Each row is a point on a tangle of strands that fork and nearly touch. The rows are in no order.
In the rows, zero is written as 128.
Points whose rows are less than 118 apart are linked; no others are. Some points are linked to none.
q_625: [162  98 130  82 155 171 121  78 138 112 126 125 148 189  91 147  98 114
  86 145 154 122 128 132  75 101  86]
q_329: [135 126 111 105 120  94 158 151 142  89 126 127 113 158 128 174 136  67
  91  87 109  51 105 130 156  95 148]
q_360: [150 142 112 112 113  95 142 103 118  99 114 156 117 152 157 159 126 163
 168 153 156 202 121 127  93 115  78]
q_601: [138 139 156 167 122 132 132 194  90  96 134 150 119 136 147 197 156 106
  90 178 109 143  85  94 133 128 151]
q_449: [ 80 148 111 164 121 145 130 198 131 141 118  98  70 110 128 128 146 120
 113 115 150 153 136 169 157 101 141]
q_416: [146  99  98  90 116 140 120  97 146 138 106 131 167 143 105 129 110 102
 120  96 151  68 165 145 121 106 107]
q_316: [ 92 115 147 166 132 131 109 124 148 105 150  79 151 168 108 142 113  79
  62 113 120  65  74  93 120 123 149]
q_74: [138 133  97 105 119  67 148  72 161 167 135 116 143 163 130 116  96 151
 171  71 142 110 174 113 142 146 124]
q_348: [141 129 116 141 110  93 127 140 109 150  89 167 144 102 123 150 110 142
 153 120 137 152 135 156 136 132  77]
q_565: [ 75 140 115 210  93  89 125 215  98 104 152 128  85  96 156 150 154 104
 103 126 154 155 104 116 151 131 140]
q_67: [144 142 159  65  92 147 121  88 105 124 180 138 145 149 127 156 158 148
 180 134 133 135 133  89 139  89 143]
q_8: [142 117  95 127 128  90 122  99 117 104 120 135 136 161 138 176  93 152
 156 135 166 156 111 117  87  95  57]
q_338: [143 144 171 129 134  85 133  96 142 150 116 123 157 176 117 158 106 147
 168 133 103 121 150 108 125 160 129]
q_203: [120 121 103  69 102 137 125  83 144 151 136 119 127 138  98 104 142 123
 151  67 138  71 169 152 136  87 119]
q_914: [137 136 100 157 158  57 140 142 140 132 122 158 151 156 127 179  91 135
 108 107 125  75 111 109 147 173 112]
q_548: [ 69 103 191  95 144 176 137  90 145 125 159  57 131 123 123  52 144  84
 100 120  92 128 140 118 151 121 193]
q_595: [ 75 106 140 134 132 167 123 113 159 139 137  69 141  96 121  60 119  90
  92 117 122 101 129 124 134 113 179]
q_572: [137  85 204  61 118 242  96 132 103 145 113 141 135  99 121  91 165  95
 104 126 128 119 126 163 146 114 136]
q_385: [152 162  90 123 114 118 114 169  97 127 128 180  87 123 157 137 173 188
 167 174 153 189 150 192 117 129  69]
q_801: [135 140  81 151 155  81 116 133 118 120 153 161 163 128 140 165  98 151
 145 124 157  87  79  94 135 152 110]
q_301: [123 138 165 110  68 116 122 133  98 126 179 133 152 133 141 185 157 139
 182 117 123 111 117  89 171 112 133]
q_934: [140 114  29 164 146  80 123 129 147 107 112 145 138 141 118 142  79 121
  97  94 186  74 119 113 129 112  90]
q_356: [157  96  87  90 183 153 118  96 135 112 118 137 159 157  98 141  92 134
  79 148 158 117 125 158  62 107  96]
q_783: [ 62 142 127 189 102 139 113 228  94 117 117 105  86  86 130 158 150  95
  97 112 147 132 119 160 176 101 124]
q_481: [129 127 193 135 109  93 126 104 156 146 114 106 146 189 125 150 118 111
 150 124  75  90 156 113 168 146 164]
q_186: [111  88 200  85  77 225  82 121 109 138 109 120 152 104 130 109 139 111
 124  98 128 121 116 131 131 106 103]
q_53: [148 133 143  88 102 103 145  88 140 160  75 132 119 158  99 115 117 124
 167  93 119 125 207 172 157 116 103]
q_640: [ 92 109 117 167 107 140 116 148  92 139  87 144 141  79 134 117 113 145
 157 132 160 163 128 134 100 123  71]
q_62: [121  93 125  94 174 167 133  97 136 112 123  81 127 123 124  63 118 105
  73 143 152 187 117 161  99 119 144]
q_623: [119 136  95  65 129 133 142  79 151 131 143 113  96 143 107  86 146 111
 115  69 116  86 158 139 133  98 157]
q_693: [161 150 126 119 160 126 129  64 138 117 163 140 123 188  90 140 144 142
 117 171 117 152  99  98  56 157 124]
q_167: [156 135 107  95 118  71 164  81 152 159  93 133 139 164 121 127 102 124
 151  75 130 114 202 164 150 137 121]
q_427: [ 72 150 133 193 117 104 132 183 115 179 137 134 123  55 143  80 128 157
 162 127 160 128 137 107 153 197 135]
q_968: [153 129  33 156 162 111 130 129 157 103 139 135 136 118 108 134  94 111
  87 111 181  88 101 121 106 121 129]
q_386: [133 129  98 184 141  77 145 173 115  98 164 183 120  93 190 162 122 167
 136 169 140 143  74 115 125 164 107]
q_225: [119 110 129 145 126 121 120 160 137  98 124 115 152 145 120 159 119  60
  68  97 122  28  94 114 153 102 134]
q_116: [116 110 205  99  72 205 101 153  83  98 161 124 152 121 147 164 149 115
 122 126 120 106  89  72 153 104 129]
q_413: [101 103 132 127 153 148 130  82 151 134 118  58 147 121 116  71 100 112
  79 127 124 140 129 133 106 109 155]
q_724: [112 137 133  95 132 142 157 129 156 119 123 103  80 133 115  85 154  92
  96  88  85  92 130 145 158 103 190]
q_192: [128 145 127 130 142 110 142  98 115 142 150 131 134 108 150 120 134 182
 191 170 130 184 151 105  90 161 139]
q_748: [152 138 118 140 114  90 133 147 109 103 126 169  95 135 180 160 146 172
 160 170 140 206 120 137 114 126  75]
q_907: [162 144  97 128 122 147  96 180 114 114 111 175  87 114 137 135 186 160
 119 182 144 179 141 186 106 119  86]
q_273: [161 149  98 145 175 120 131 108 145 113 151 148 131 152 102 157 136 135
 120 182 126 144  86 107  57 156 113]
q_387: [155 122 156 133 112 215 108 168 101 159  77 143 145  57  97 125 156 129
 130 123 106  84 143 188 151 144 129]
q_845: [ 75 122 208  93 121 162 151  95 144 116 154  76 131 159 134  68 143 102
 123 122  86 155 162 102 155 107 170]
q_127: [166 102 171 118 121 158 124  92 129 139  47 125 158 157 111 126  88 126
 153 155 113 148 179 142 102 117 106]
q_575: [137 125 125 126 178 182 124 101 140 140 137 103 165 111 110  85 123 148
 117 179  96 142 141 116  74 148 173]
q_751: [ 89 140 131 178 121 137 119 176  96 163 131 162 119  48 148  84 116 178
 188 144 159 142 134 109 125 198  95]
q_653: [146 120  69 105 180 144 125 112 152 104 153 118 144 131 101 121 111 121
  73 137 154 113  92 145  76 113 146]
q_620: [151 119 100 132 121 119 113 132 129 134 103 136 165 120 117 138 102 119
 133 121 144  96 143 139 120 117 114]
q_381: [141 102 160 102 129 153 115  85 138 124 132 109 150 194  98 165 114 104
 110 131 135 107 127 103  85 104  90]
q_606: [146 133 193 117  76 168 118 161  82 112 167 148 168 128 143 180 162 115
 153 129 104  83  94  87 172 130 148]
q_371: [ 94 143 141 185  89  80 126 145 126 144 120 116 127  90 155 125 121 123
 143  94 138 148 121 109 167 127 122]
q_435: [120 166 100 165 119 118 145 176 133 119 132 122  51 114 140 115 160 103
  86 127 117 158 117 152 153 122 178]
q_440: [120  95 157  37 168 170 102 129 117 114 147 124 104 130 113  71 191  67
  93 108 105 124  97 155 139  97 174]
q_648: [144 141 129 142 140 138 159 151 137 114 121  96  79 117 122 109 150  98
  81 134  77 139 141 146 154 121 194]
q_149: [102 110 121 172 121 160 116 171  90 155 100 160 114  52 146 103 123 174
 173 158 160 162 137 154  98 178  76]
q_90: [141 172  83 143 168  85 139 121 149 154 185 160 150  83 149  98 105 181
 183 137 129 123  97  86 123 189 164]
q_576: [152 148 118 140 142  52 154 130 128 125 149 152 144 182 120 196 123 108
 109 102 112  52 122 118 159 167 131]
q_710: [143  93 166 172 113 201  98 170  92 101  57 117 146  84 146 145 114 136
  92 135 116 144 123 126 110 132  97]
q_802: [119 124 136 135 117  60 129  84 150 173 135 108 175 157 137 131  94 162
 180 107 135 102 156  92 140 152 109]
q_257: [114 140 157 135 106 145 138 137 142 141  71  94  65 149 112 111 142 124
 139 106 123 186 175 165 160  86 105]
q_856: [ 94 131 125 207 112  97 120 165 124 147 124 122 136  68 151  98 108 127
 131 117 142 123 117  90 151 164 148]
q_255: [126 120  52 141 109  85 118 107 137 100 114 127 131 143 127 156  94 130
 121  88 191 129 121 123 116  76  67]
q_618: [142 144 159  98 123 147 118 115 109 131 151 135 160 136 137 133 139 147
 172 176 121 157 148 100 107 128 145]
q_978: [ 93 150 132 139 118 155 150 179 129 141 105  81  43 141 134 127 155 138
 135 111 128 182 174 160 170 100 142]
q_807: [106 107 151  62 160 140 129 120 148 113 132 114  93 136 123  80 169  64
  71  85  83  99 100 147 152 109 193]
q_79: [152 143  67 144 149  80 126 140 113 110 154 182 137 110 158 173 116 163
 144 157 146 125  67 124 108 144 101]
q_266: [110 134 194 115 102 142 140  86 138 126 130  83 119 158 121  91 142 112
 156 116  84 151 187 123 150 102 154]
q_15: [136 144 148 150 180 163 132 110 138 120 158 101 142 131 111 104 133 135
 116 192  72 119 142 100 106 165 206]
q_617: [150 161  66 146 135  62 172 138 163 166 125 169  88  86 152 107  93 182
 140 124 108 155 124 156 134 175 113]
q_638: [147 126 200 132 105 112 145 113 146 120 109  96 114 174 122 125 130  96
 152 130  53 130 171 108 183 119 176]
q_868: [ 95  96 155 138 122 151 104  83 151 114 146  89 171 177 103 144 115 104
  82 125 137  89  94  94  96 126 108]
q_756: [131  99 199 138  76 226  91 149 104 123  85 114 163  92 128 128 135 125
 109 110 128 143 137 132 116 119 109]
q_234: [143 139 116 147 168 100 156 111 135 162 170 144 152 104 138 104 114 187
 193 173 117 151 127  99 101 185 147]
q_198: [156 140  92 122 137  79 150 130 136 156  96 166 103 111 120 130 126 166
 151 124 115 168 137 176 140 142 105]
q_129: [107 139  82 194 122  91 127 192 107 100 148 164  98  78 166 142 151 142
 122 157 145 161  98 129 130 161 126]
q_497: [125 141 147 105  96 134 135 107 139 156  69 125  97 151  95 112 124 126
 165  99 132 168 193 178 162  88  88]
q_94: [135 111 120 107 175 176 122 102 140 124 133 110 115 128 126  95 126 150
  92 174 129 198 128 144  75 126 151]
q_289: [133  85 184  34 152 206 104 132 107 125 132 144 116 113 122  76 164  78
  93 143 111 122 106 157 139  98 164]
q_770: [146 138 122 114 113  74 147 127 114 107 153 129 124 186 128 197 140  87
 130  94 119  71 118 109 159 113 143]
q_713: [168 139  76 137 176 126 117 125 113 109 170 169 146 122 141 165 137 175
 149 187 135 124  87 115  65 144 110]
q_654: [134 186  69 128 142  50 153 131 160 158 156 170 109  89 155 110 103 189
 163 124 136 136 109 109 149 185 136]

A fork is a point with three links, a tip a point with one. Leave the first point through the second and follow the links. Name the first fork or tip that comes.
q_53, q_167 => q_15
q_198, q_617 => q_116
q_255, q_934 => q_79
q_94, q_62 => q_449
q_301, q_67 => q_348
q_914, q_576 => q_907
q_710, q_756 => q_724

Follow the links from the first point to the second, and from the first to the third. Name the last point that the two ways share.
q_751, q_116, q_648 => q_348
q_192, q_648, q_751 => q_348
q_440, q_167, q_273 => q_449
q_316, q_724, q_257 => q_449
q_620, q_756, q_576 => q_724
q_234, q_53, q_186 => q_724
q_273, q_807, q_8 => q_79

A fork is a point with three links. Follow the links from the first point to the second and name the forks in between, in order.
q_129, q_623 => q_449 q_724
q_316, q_807 => q_79 q_449 q_724
q_713, q_481 => q_79 q_449
q_654, q_167 => q_348 q_724 q_449
q_186, q_620 => q_724
q_203, q_192 => q_348
q_783, q_595 => q_449
q_289, q_713 => q_724 q_449 q_79
q_67, q_186 => q_348 q_724
